The views of a scene show one set of named points, each view turned or mirrored, shifted and resized as a whole, with a little noise and some points left out.
In the rows, 128 means zero.

Scene 1
View 1
<168>: [171 157 146 179 161 133 176 179 135 108 114 167 150 155 145 109 151 117
 131 141 147 107 140 156 195  50  75 141 101 173 108 170 120 119 168 104
 134 180 107 139 129 134 112 149]
<178>: [138 120 137 109 124 115 140 167 116 133 142 153 114 130 129  73 155 134
  90 149 119 129 134 146 131  49 107 109 121 138 116 135  89 136 132 148
 180 129 131 150 135 130 153 141]
<164>: [137 150 147 135 132 113 142 175 143 136 127 157 129 144 126  91 130 112
 110 149 143 110 148 153 132  77  88 123 122 151 120 170  93 149 158 144
 159 139 129 146 122 142 154 147]
<146>: [169 179 141 203 166 124 191 185 189 117 104 167 146 164 134 104 124  95
 138 151 183  81 142 155 176  58  55 148 118 194  94 212 101 152 224 107
 101 199 144 128  89 153 121 170]
<96>: [177 180 169 120 175 183 146 132  72 151 102 158 142 108 116 138 160 103
 117 161 154 160 173 128 190  68 148 137  80 199 134 100 123  84  60 108
 198 125  86 105 157  97 141  61]
<237>: [104 173 170  84  98 118 110 174 129 169 136 159 106 129 108  94 116  94
  96 159 124 132 166 147  95 103 104 126 116 138 132 169  58 161 115 173
 179  81 131 155 135 135 183 116]
<151>: [141 163 179 121 134 147 125 165  85 137 121 161 145 130 131 129 150 109
 117 146 120 145 165 153 167  90 112 129  84 151 145 128 117 106  81 132
 190 117  68 147 169 116 138 101]
<22>: [142 139 137 138 127 112 162 183 148 126 136 156 116 147 134  76 140 121
 103 148 134 108 137 154 146  53  77 128 118 149 103 172  81 149 173 140
 145 145 139 150 118 145 141 158]
<66>: [119 166 175 167 124 104 112 193 144 120 110 167 162 169 137 127 119  94
 135 137 134  95 159 179 134 126  68 121 111 130 152 192 129 148 159 139
 156 144  73 169 145 147 149 157]
<111>: [129 169 176 137 132 126 109 171 113 137 113 164 152 144 124 128 129  98
 123 145 134 118 165 159 140 117 100 121 104 147 155 156 122 129 114 136
 182 123  74 153 153 129 156 121]
<246>: [ 99 152 191  56  69 134 105 184  63 152 156 159 114 122 136 114 147 119
  95 148  67 163 164 159 144  95 107 131  68  99 144 125  68 116  45 163
 203  56  65 183 191 118 150  92]
<150>: [136 176 178 127 147 138  92 154 106 148 102 161 157 129 109 136 126  91
 123 151 153 126 178 144 124 128 126 112 113 162 165 137 135 125  95 141
 203 116  78 135 153 118 173 103]
<211>: [103 174 176 109  91 114 119 195 138 153 138 161 122 144 122 107 115  91
 108 154 121 119 161 161 112 110  81 131 108 128 132 185  67 161 133 164
 162  95 112 169 138 145 166 137]
<214>: [138 172 168 145 126 131 146 185 127 129 124 165 139 147 135 118 137 105
 125 145 128 118 155 163 165  85  81 141  94 151 125 172  97 130 139 129
 151 137  95 154 141 136 130 130]
<45>: [166 128 138 168 170 119 138 161 125 112 108 157 155 149 133  99 154 123
 117 140 153 101 140 154 151  69  99 108 129 163 132 143 146 123 159 121
 173 175 101 138 130 133 141 149]
View 2
<164>: [140 150  63 125 146 127 137 133 125 111 131  92 146 109 155 139 121 137
 142  99 120 138 125 127  96 116 167 133 119 117 112 145 157 148 104 112
 188 116 153 139 154 112 127 150]
<151>: [110 149  76 115 115 139 148 133 133 146 103 137 114  99 127 141 108 164
 116 160 116 111 138  96  72 126 117 125 107 162  79 130 123 113 106 135
 175 134 151 120 127 144 129 124]
<111>: [125 164  78 121 123 153 127 127 128 144 120 127 127 120 131 151 130 168
 138 134 121 148 131 111  76 124 117 125 114 156 100 131 137 123 109 116
 180 135 153 124 138 118 126 139]
<214>: [135 162  69 114 138 125 145 143 134 120 140 103 133 115 147 124 120 154
 120 125 116 117 133 132  95 113 144 132 124 125 108 127 161 136 115 141
 179 123 150 138 142 118 116 146]
<66>: [149 196  72 127 139 159 123 129 122 151 139 105 139 139 141 153 140 181
 152 117 121 164 131 154  92 122 118 129 120 133 128 129 166 143 117 113
 183 140 145 144 155 113 117 172]
<150>: [119 148  88 122 114 157 119 124 123 141 108 140 121 117 126 160 130 166
 142 130 126 162 124  85  62 131 114 121 117 179  93 138 126 106  99 100
 175 127 159 105 129 112 132 122]
<96>: [ 99 123  89 102 116 124 145 150 129 120  95 152  93  85 136 134  99 156
  89 146 130  94 120  55  61 129 125 119 124 191  61 137 127  70  91 137
 146  95 155  78 104 150 143  87]
<168>: [153 188  69 108 167 118 153 164 124 114 139  82 121 113 182 125 110 163
 103  96 129  98 121 155 108 116 154 137 138 115 111 138 208 123 111 141
 146  86 128 126 143 155 129 157]
<178>: [124 134  58 126 141 117 150 128 126 116 105  99 147  79 143 148 102 120
 136 117 114 109 138 108  93 118 184 131  99 112  90 154 127 156  96 110
 204 125 153 146 156 136 138 141]
<237>: [115 111  64 127 113 130 129 112 140 103 139 116 158 110 119 131 136 121
 156 133 108 150 136  94  82 115 166 125 109 136 109 130 110 154 107 116
 215 150 182 147 151  66 111 129]
<146>: [172 195  71 108 183 114 136 169 124  89 168  61 136 136 198 116 134 154
 117  58 134 128 107 169 120 110 172 138 160 103 137 141 238 127 112 130
 140  70 136 130 151 119 121 167]
View 3
<246>: [112 115 113 128 222 182 104  92 141 100 107  69 155 139 163 167 176 132
 103  97  78 164 110  50 159 105 132  77  81 116 111  77 127  80 174  99
 133  50  92 128 159 126  36 142]
<111>: [123 146 138 122 142 172 150  93 116 113 123 109 141 104 141 142 147 147
 110 111 131 130  93  96 140 123 134 122 117 135 103  81 128 142 143 114
 132  90 110 155 111 117 123 125]
<211>: [142 153  97 110 157 168 148  91 131 102 140 123 162 123 148 187 185 115
 107 127 100 123  96  65 139 109 131 117  77 107  92  62 133 142 114  96
 155  82  91 175  91  94 106 129]
<45>: [122 116 114 162 109 147 163 100 111 141 123 122 169  52 123 116 146 136
 123 125 150 108  43 126 141 105 132 149 134 123  97  93 136 135 123 137
 147 131 112 143  96 132 155 105]
<151>: [119 110 131 138 154 176 134  94 123 117 106  91 147 102 150 128 140 142
 111 103 119 138  97  91 142 114 141 114 119 141 114  96 125 111 178 119
 132  98 115 133 153 123  96 136]
<168>: [152 104  90 134  80 152 181 102 126 148 132 143 194  36 132 110 137  88
 102 132 142 108  47 116 129 110 172 157 120 110 103  89 118 139 139 139
 154 169 124 150 119  83 166 120]
<22>: [146 113  70 146 119 143 161 100 128 131 138 138 198  73 137 154 178  94
 119 143 114 103  46  98 136  83 138 142  88  95  92  79 135 127 108 120
 172 134  98 158  90  99 137 118]
<66>: [134 175 133 103 134 165 161  94 120 119 141 129 156  69 131 150 157 121
  90 115 137 134  69  95 142 146 149 134 117 110 101  55 123 167 101 119
 122  94  98 167  81  98 147 110]
<164>: [138 128  89 141 122 152 164  96 122 120 135 130 177  88 138 154 170 115
 122 135 123 105  65  99 135  95 128 138  96 113  88  83 138 140 113 112
 166 121 100 164  87 108 135 119]
<237>: [137 143  89 128 160 166 147  87 130  94 136 116 154 153 155 193 189 131
 128 131  95 115 110  65 132  84 111 110  70 121  86  80 143 135 126  85
 172  77  91 178  93 107  92 136]
<178>: [124  98  76 171 149 145 143  98 125 130 123 111 185  94 141 152 184 122
 130 134 111 113  51  94 149  70 113 127  93 106  88  92 143 101 123 118
 171 109  91 144 101 131 103 117]
<214>: [147 123  96 121 123 166 160  97 130 121 133 126 176  84 141 144 156 101
 102 123 117 123  79  88 132 111 157 131  98 113 102  79 124 134 141 116
 151 125 112 155 118  87 127 129]
<96>: [121  73 130 162 114 179 151  91 115 124  92  89 134 123 158 101 111 160
 139 105 131 117 120 109 123  85 138 116 129 177 112 140 130 105 233 119
 150 133 142 131 186 135 103 158]
View 4
<146>: [176 163 112 215 155 204  98 133 124 177 150 160  78 216 105 131 102  63
  60 193 128 151 106 157 143 118 132 155 123  59  95  86  54 130  74 124
 167 179 110 112  79 131  94 123]
<237>: [124 111  65 144  79 117 119  71 142  70  77 148 111 104 120 208 214  86
  91 174  82 127  92 131 140 164 145 114 118 119 131 131 134 158  71  99
  86 138 152 133 130 110 171 102]
<246>: [ 97 132  44  63  74  81 131  64 173  57  86 108 116  34 149 229 213 112
 152 111 110 120  85 184 155 169 163  88 113 181 138 172 133 155  78  93
 130 115 149 174 111  70 205  86]
<211>: [124 138  90 155  95 125 130  75 147  88  77 155 117 121 123 209 201  89
  92 159  90 133  86 151 142 153 150 121 113 133 127 138 108 140  63 113
  95 139 148 134 121 117 143 106]
<66>: [144 187 126 172 109 146 157  84 154 123 100 127 117 141 120 185 144 111
  83 158 112 154  90 161 141 141 168 112 113 148 109 143  56 117  75  95
 119 150 108 143 137 144  96 100]
<96>: [180 151  12  80  85 130 114 109 153  88 186  76  61  40 166 155  98  88
 124 165 133 122 131 127 145 159 126  67 141 105 120 122 128 138 122  44
 205 152 105 141 129  59 215  61]
<150>: [165 163  73 128  72 127 155  78 153  80 128  94  95  73 145 184 136 109
  87 177  99 137 111 115 134 161 154  75 131 138 117 140 102 127 105  49
 133 149 104 138 172 110 159  75]
<22>: [126 124  75 152 122 158  89 107 146 143 117 146  89 163 101 167 164  78
  97 171 118 139 104 163 145 140 157 127 123  91  97 120  92 172  77 111
 142 151 122 143  92 109 149 121]
<168>: [159 166  89 160 146 178  99 131 146 170 157 131  79 168 118 140 101  79
  96 164 143 148 108 177 150 124 145 127 125  93  92 106  60 140  83 110
 191 167 103 139  78 109 123 111]
<45>: [142 148  87 143 112 162 108 111 163 160 149 104  85 150 102 147 118 102
  90 186 128 153 121 147 136 143 182  91 135 107  74 121  59 165 104  70
 163 151  79 158 135 120 138 106]
<151>: [145 163  55  96  93 119 128  90 162  96 137  93  91  68 149 183 136 104
 122 138 125 131 108 159 147 153 155  83 127 145 116 146 104 138  98  71
 167 142 111 157 121  86 177  78]
<164>: [135 130  83 159 110 152 107  97 146 130 112 141  94 153 104 173 164  85
  84 181 108 141 102 145 135 147 162 119 122 100 102 121  87 164  81  98
 126 148 122 139 116 119 142 114]
<111>: [148 168  85 136  92 132 150  83 157  98 117 104 103  96 136 185 145 109
  97 162 110 140 101 144 141 155 159  91 121 144 117 140  89 128  89  74
 134 145 109 147 146 113 144  84]
<214>: [145 157  81 144 119 148 115 103 148 122 121 134  95 131 127 174 147  85
 100 155 120 138  97 167 148 138 143 121 118 116 116 125  89 137  72 110
 152 154 128 135  95 104 144 102]

In a view up to two points have been moved. Name them for each view, in the order of its rows, or write none.
view 1 => <168>, <214>
view 2 => none
view 3 => none
view 4 => <22>

Scene 2
View 1
<28>: [134 115 118 104  76 139 129 181  84 166 129 168 106  97  75 161 159  45
 111 118 116 109 102 180 105  64 178 163 123 110  92 147 183 113 138 135
 172 211 123 156 114  82  95 151]
<123>: [ 75 156 123 132  81 152 125 184 144  85 113 170 142 149 114 168 155  68
  80 182 144 150  93 170  91  68 138 135 126 106 135 125 150  48 133 154
 193 196 152 128 119 111  85 133]
<49>: [189 100 129 104  69 133 144 156  51 196 137 163  96  74  59 156 168  68
  96  99 107 114 114 169 106  71 158 181 105 106  83 139 203 133 143 116
 151 209  95 158  89 103 128 179]
<132>: [ 65 161 119 131  72 143 141 193 152  87 108 168 152 143 108 152 149  90
  64 196 141 134 105 179  73  94 134 159 121 112 125 137 158  67 122 148
 188 176 156 143 106 121  88 148]
<209>: [102 126 117 135  93 168 140 195 107 145 115 148 106 111  60 162 151  83
 127 144 130 140  94 148 125 107 144 111 152 123 148 107 162 101 156 141
 108 209 123 165 138  71  99  66]
<125>: [151 155 127 132  79 124 130 182 109 129 127 154  82 134  88 133 172  79
  94 171 131 117 103 143 102  95 136  98 135  97 179 162 172 132 147 126
 180 186 123 124 113 120 116 113]
<229>: [154 107 136 148  83 165 165 152  72 157 119 146 120  86  49 165 162 135
  81 137 128 165 119 129 126 122  95 143 118 120 135  74 184 102 157 125
  77 198  88 165  95 111 149 110]
<224>: [127 132 126 140  84 147 150 183 105 139 120 150 107 112  65 149 159 106
  98 159 131 137 104 143 114 116 124 120 136 114 153 119 172 115 152 131
 126 190 119 154 115 103 123  99]
<193>: [203 130 136 131  77 120 144 158  69 166 135 150  72 105  66 135 177  95
  90 139 123 122 114 132 115  99 129 114 119  97 164 151 189 156 155 113
 154 189  94 135  96 126 143 134]
<104>: [145 137 129 128  70 126 153 178 101 142 125 156 111 109  72 134 162 106
  71 163 122 115 121 153  90 113 129 152 117 108 134 147 187 135 137 120
 159 173 116 150  90 125 130 150]
<124>: [ 94 148 119 138  81 145 152 199 128 121 115 152 123 127  73 142 152 108
  92 186 134 124 107 153  96 123 130 129 142 115 152 132 168 115 138 135
 141 179 136 158 115 106 108 102]
<70>: [127 142 132 144  72 142 153 168 114 117 115 155 127 124  87 152 161 117
  62 175 138 145 118 149  96 104 111 143 115 108 146 119 173  95 139 128
 154 176 121 142  92 132 126 138]
<55>: [ 97 121 116 129  93 169 142 196 105 152 116 150 115 103  57 164 148  80
 125 140 125 134  96 159 122 106 151 130 151 126 122 105 166 100 154 141
 106 211 125 175 132  68  97  81]
<32>: [115 158 135 146  73 137 131 161 129  81 116 164 128 150 117 158 165  94
  59 192 149 159 103 149  89  79 111 123 113  97 162 125 157  63 137 140
 192 182 135 113 100 141 114 141]
View 2
<28>: [ 65 106 164 112 168 132 131 148 104 115 137 129 130 124 112 125 139 132
 116 125 125 142 127 146 102  82 123 122 143 130 134  94 145 123 164 166
 113  90 120 136 135 143 106 135]
<125>: [ 96 102 119 108 169 134 164 112 134 119 134 133 142 120 112 120 124 117
 109 114 109 135  98 146 100 102 120 127  94 115 144 121 141 143 154 148
 134 121 129 108 121 126 142 122]
<193>: [ 79  93 125 125 156 138 145 118 108 116 129 136 137 107  96 126 109 139
 112 120 109 137 105 146 110 103 135 133 108  96 128 132 132 129 143 162
 118  92 134 119 122 108 146 103]
<132>: [101 136 148 105 182 130 160 134 152 109 147 130 152 142 124 137 173  97
 109 116 144 114 116 122  67  99  94 105 105 138 160  90 158 134 172 140
 140 141 104 100 144 149 117 150]
<55>: [ 85 128 125 104 151 154 131 164 162 102 128 103 143 137 119 120 144 117
 127 132 124 137 124 106 122 102 123 146 131 122 145 118 143 128 165 142
 120  96 132 149 135 151 115 124]
<70>: [101 130 129 121 165 139 148 126 140 104 142 134 155 124 107 146 149 112
 108 117 140 112 116 115  77 109 111 116 102 102 149 122 150 124 156 143
 131 117 118 103 140 125 138 115]
<229>: [ 97 138 116 134 137 157 118 150 144  94 134 121 157 117  95 152 135 126
 119 129 140 114 132  92 106 114 129 139 125  75 135 149 143 102 147 143
 112  85 133 128 144 115 140  86]
<209>: [ 92 125 115 103 147 155 137 156 166 105 129 105 143 133 121 119 138 115
 130 129 116 141 119 109 126  99 123 149 125 120 148 124 145 133 163 136
 123 105 138 142 133 149 122 121]
<224>: [ 96 123 117 116 154 148 145 138 153 105 132 119 148 129 111 131 136 118
 118 125 123 128 112 112 104 109 122 139 109 105 146 128 140 130 155 142
 127 108 128 126 132 130 135 114]
<104>: [ 82 115 140 125 171 135 152 126 122 108 134 135 147 125 100 142 138 128
 109 126 135 121 108 129  74 118 117 121 106 100 139 119 135 125 154 158
 121 103 111 116 132 118 138 124]
View 3
<70>: [114 115 132 142  97 119 130 124 118  95 136 146 131 137 130  87  97 153
 147 120 120 157  94 156 132 114  87 140 140 158  98 100 186 162 136 127
 138 121 129 100 144  72 116 154]
<55>: [ 62 121 167  98  86 121 119 122 160 121 117 165 152 148 148 107 126 130
 173 152 168 147 144 136  97 129 103 133 142 150 105 138 162 125 129 117
 127 124 116  82 150 112  77 130]
<193>: [124 120 124 122  63 126 139 137  97 140 119 124 109 143 111 110  86 109
 145  92 135 144 111 107 123 123 131 140 119 151 134  79 152 135 126 166
 135 132  87 116 110 127  98 145]
<209>: [ 67 115 161 105  83 121 114 124 155 116 117 163 154 161 145 103 124 134
 174 153 164 140 146 128 113 132 107 119 147 151 107 129 168 123 119 116
 124 122 111  96 147 106  78 123]
<49>: [115 125 140  92  74 136 144 139 111 153 115 116 115  90 120 123  91  95
 142  78 133 154 101 137  64 116 100 186 116 165 124 108 144 133 166 166
 154 135 120  68  99 156 105 150]
<123>: [102 126 142 134  96  95 152 113 118  85 147 182 143 115 142  91 126 159
 163 152 125 145  99 137 143 140  58 135 166 182  95 107 211 163 148  77
 121  85 185 114 143  87  96 123]
<124>: [ 85 126 142 130  87 109 138 109 139  95 125 169 128 155 131 104 107 166
 160 147 142 157 117 133 135 123  99 135 137 148 109 114 179 162 133 116
 120 118 115  97 162  72  94 152]
<132>: [ 98 135 140 137 100  93 163 104 125  79 144 183 129 114 138  99 114 178
 158 153 119 159  91 145 137 130  55 152 155 170  98 117 206 185 160  82
 121  92 176  94 160  70 100 148]
<104>: [114 129 129 130  81 121 148 119 114 113 123 139 109 129 119 108  87 147
 143 108 126 165  95 137 118 112  99 159 119 152 121 103 170 166 149 143
 138 126 111  89 139  92 110 167]
<32>: [126 118 123 151 100 100 149 123 103  78 153 165 138 125 134  78 111 161
 154 134 106 144  87 143 166 132  68 124 168 178  94  85 216 174 132  93
 126  89 172 130 137  69 111 129]
<229>: [ 99  92 149 121 102 154  85 144 147 119 120 113 155 152 141  78  92 122
 154 105 136 158 117 182  94  91 113 129 135 147  89 114 157 122 116 162
 156 154  87  74 135  86 118 153]
<224>: [ 93 116 140 122  86 122 121 124 134 113 124 149 137 155 132  99 107 140
 158 131 145 148 124 137 124 121 111 127 135 149 111 107 172 141 122 130
 131 130 102 100 146  88  94 141]
<125>: [118 129 122 135  68 104 154 124  98 114 126 157 112 150 115 104  97 139
 153 124 132 141 110 100 153 138 114 128 134 154 132  80 176 157 124 132
 119 111 113 131 132 101  90 135]
<28>: [ 95 134 152  89  73 114 161 125 120 139 120 153 123  94 129 128 116 109
 157 118 147 145 114 117  82 137  88 176 132 171 126 118 162 140 166 125
 132 108 147  77 114 151  85 136]
View 4
<125>: [175 108 149 107 107 164 165 160 126 161 122  93 105 101 114 144  98 113
 140 113 131 111  97  65 122 121 115 134 148 139 123 101 124 128 102 132
  94 106 116 144 144  99 116 126]
<209>: [188  86 155 122 109 166 160 170 128 148 131  83  84 117 156 129 101  89
 140  96 122 128 110 107 122 121 169 126  94 112 143 111 141 131  95 105
  88 105 155 176 164 128 133 146]
<229>: [127 109 139 126 119 184 155 170 123 156 135  62 104 119 142 147 120  73
 153  98 127 111 138 104 152 114 180 121 102  87 168 150 130  97  87 165
 127 105 159 152 140 130 140 164]
<49>: [133 118 141 116 115 151 184 126 130 152 127  79  95 132  98 127 115  56
 136 110 154 131 104 109  99 122 170 120 122 111 129 127  91  63 144 158
 139  82 130 149  91 100 160 120]
<32>: [192 111 169 126 151 208 151 162 122 135 119 113  78 112 129 147 135 110
 147 136 133 101 126  79 155 107 100 142 170 135 125  98 129 121  77 141
 113  82 118 121 167 102 117 146]
<193>: [130 117 137 106  90 154 174 154 123 178 124  75 120 104 107 144  90  96
 143 107 133 115 100  68 107 125 140 126 130 128 134 119 108  97 120 152
 109 111 120 151 119 102 134 123]
<123>: [224  96 176 131 158 199 156 156 126 119 121 122  58 120 140 131 137 101
 140 133 135 120 119 102 143 109 112 141 156 132 116  87 134 125  86 113
 104  72 129 135 170 105 126 143]
<132>: [231 100 171 123 157 189 157 154 136 103 123 117  64 122 123 127 138 103
 138 119 142 117 110 100 155 110 114 134 157 124 115  98 136 142  84 116
 105  74 132 134 163 105 113 146]
<28>: [186 103 156 120 127 152 180 128 136 139 124  99  71 130 113 116 115  69
 130 113 149 137  95 118  96 123 159 124 124 122 116 103 105  90 140 118
 118  78 131 157 114 102 154 117]
<104>: [163 118 143 109 125 165 168 148 140 131 125  84 100 116  97 138 117  91
 139 102 146 112 104  87 141 118 133 119 144 111 131 130 117 116 107 155
 121  93 131 134 121 104 117 142]
<224>: [169 102 149 116 114 171 160 166 128 148 129  82  98 112 135 139 110  93
 144  97 127 115 114  90 138 117 151 124 117 112 144 122 134 129  93 134
 102 105 146 157 150 118 123 148]
<124>: [199 101 152 112 127 166 160 164 141 126 127  90  92 113 125 133 115 101
 140  94 133 115 104  90 150 117 137 121 129 113 133 120 142 150  86 127
  97 102 145 148 155 115 107 152]
<70>: [170 113 153 121 139 190 158 161 131 134 127  93  93 117 121 144 129  97
 144 112 136 106 121  88 158 108 128 128 147 115 137 125 127 119  86 153
 118  91 134 130 146 110 118 151]
<55>: [190  86 154 122 112 161 164 163 132 139 133  84  81 123 151 125 110  78
 139  95 128 132 108 117 123 122 179 123  93 106 142 116 140 126 103 106
  96  97 160 179 155 128 136 147]
View 5
<28>: [155  77 143 158 142 112 140 103 137 128  56  96 119 155  88  57 112 127
 157  86 148 121  74 172  93 149 107 166 109 128 103 117  98  84 127  76
 194 116 150 162 159 122 106 130]
<124>: [123 149 141 137 154  65 135 150 121 147  84  92 133 159 130  72 117 102
 150 102 123 145  88 140 102 151  98 142 156 109 152 112 142 154 150  77
 106 111 134 153 117 160 135 112]
<32>: [ 80 142 124 110 115  61 173 163  95 145  96  90 146 144 153  90  98 128
 162 108 141 152 113 107 153 119  84 130 138 172 131 113 160 131 106  93
 134  86 108 175 144 149 157 155]
<104>: [128 106 134 172 135  93 148 150 107 145  42 101  99 185 148  51 110 116
 144  91 126 138  64 146 131 150  88 148 130 131 142 106 144 130 148  87
 119  90 146 162 155 139 121 137]
<49>: [170  65 132 201 143 145 127 112 126 125  30 119  87 193 130  42 112 136
 146  78 143 123  60 182 125 144  97 173  83 128 101  97 101  93 131  90
 175  92 151 177 196  82  85 133]
<229>: [163 149 119 175 160 103  74 156 106 130  85 137 126 207 185  71 118 126
 141  94 129 167  90 167 133 129  89 168  86 105 128  83 119 177 134 103
  87  93 120 167 166  77  96  86]
<224>: [126 150 144 154 154  88 118 146 132 142  91 106 129 176 147  64 119 105
 143 100 130 142  94 156 112 145 102 155 138 113 140 109 123 160 131  94
 110 108 133 164 131 124 118 103]
<193>: [101 111 168 205 138 139 143 137 156 142  60 111  80 203 165  25 111 103
 124  79 134 109  85 175 139 148 105 164 141 132 118 115 112 138 117 126
 129  90 147 182 160 108  98 127]
<209>: [144 157 155 135 168  86  94 128 151 131 114 101 152 156 121  74 128 103
 143  98 134 139 109 172  82 146 114 163 139  97 127 111  97 159 125  94
 130 126 129 152 111 125 116  80]
<55>: [162 144 149 136 171  85  91 124 145 130 104 103 152 155 112  77 130 106
 150 100 136 142  97 173  76 149 108 166 126  90 127 108  95 148 134  80
 140 131 133 154 115 121 109  79]
<123>: [104 137 126  87 124  44 163 138 101 141 106  78 169 115 108 104 105 125
 174 111 146 151 110 112 116 127  94 132 138 159 126 121 142 113 111  71
 168 110 112 163 128 161 159 149]
View 6
<123>: [ 88 203  87 102 179 117   9 123  97 173 193  86 162 145 162 173 128 192
 108 174  89 134 178 113 126 189 148 165 202 103 208  97  46 190  56 110
 154 151 117 170 133 180 154  68]
<132>: [ 89 221  81  81 172 110   2 128  87 202 207  72 159 178 179 193 118 193
 108 165  91 138 180 122 103 174 135 142 184 112 194 106  66 175  71 110
 148 168 100 173 160 168 156  76]
<49>: [180 132  88 164 175 111 106 131 132 172 131  56  92 244 138 127 124 154
 157 127 141  66 104 123 132 186 172  93 158 199 205  41 175 138 145 164
 140 160 141 120 148 255  75 118]
<209>: [ 94 170 111 131 148 111  93 107 124  87 183 137 130 188 126 140 115 194
 173 154  92 118 118 121 116 147 135 187 161 127 189  79  51 180 163  89
 123 130  89 156 126 202 135 164]
<32>: [ 99 182 101  68 203  99  33 146 109 184 192 111 168 151 170 162 145 183
  84 143  92 131 156 136 134 183 129 119 190 111 202  86  75 193  30 129
 156 164 141 157 103 170 176  85]
<193>: [147 140 131 147 176 104 133 155 157 140 181 131 100 198 134 112 164 158
 109  85 116 113  72 142 115 167 154  97 164 156 202  45 155 166 120 149
 152 179 149 131 110 223 112 160]
<70>: [117 171 103  71 190  86  65 137 110 172 182 114 149 203 170 160 125 184
 114 139 103 121 140 146 126 157 116  94 160 138 186  80 104 182  83 128
 137 168 128 146 122 178 169 124]
<125>: [113 179 131 126 169 112  94 157 145 155 216 137 117 164 147 140 169 171
  85  94  96 141 100 130 101 164 153 128 182 115 205  69 111 176  89 128
 162 180 134 157 120 194 132 140]
<104>: [135 174 108 102 174  94  82 147 120 185 191  94 121 225 162 154 133 172
 115 111 113 118 119 145 104 154 134  86 149 150 186  71 142 160 113 137
 144 188 121 141 146 191 135 134]
<28>: [142 167  83 180 155 131  67 118 122 163 164  52 101 204 137 143 127 170
 154 144 118  92 126 103 110 193 185 155 183 165 213  65 120 148 137 135
 146 155 116 143 170 246  77  97]
<124>: [ 95 199 109  92 155 102  69 129 114 148 213 126 140 196 157 167 125 193
 129 136  92 139 130 137  96 144 122 140 157 119 181  89  79 174 131 102
 133 164  92 163 145 175 159 151]
<55>: [ 99 166 100 136 144 110  85 100 115  99 169 118 128 196 127 145 105 193
 187 162 102 110 128 120 117 149 139 187 157 139 188  81  61 172 174  91
 114 133  88 155 141 207 128 157]
<224>: [105 169 117 115 157 101  98 125 127 124 189 135 128 196 137 144 127 185
 142 130  97 125 112 134 109 149 129 145 153 130 188  76  85 175 143 108
 132 156 104 151 129 193 140 162]

In a view up to two points have been moved. Name them for each view, in the order of its rows, or write none.
view 1 => <193>
view 2 => none
view 3 => <32>
view 4 => <132>
view 5 => none
view 6 => <224>
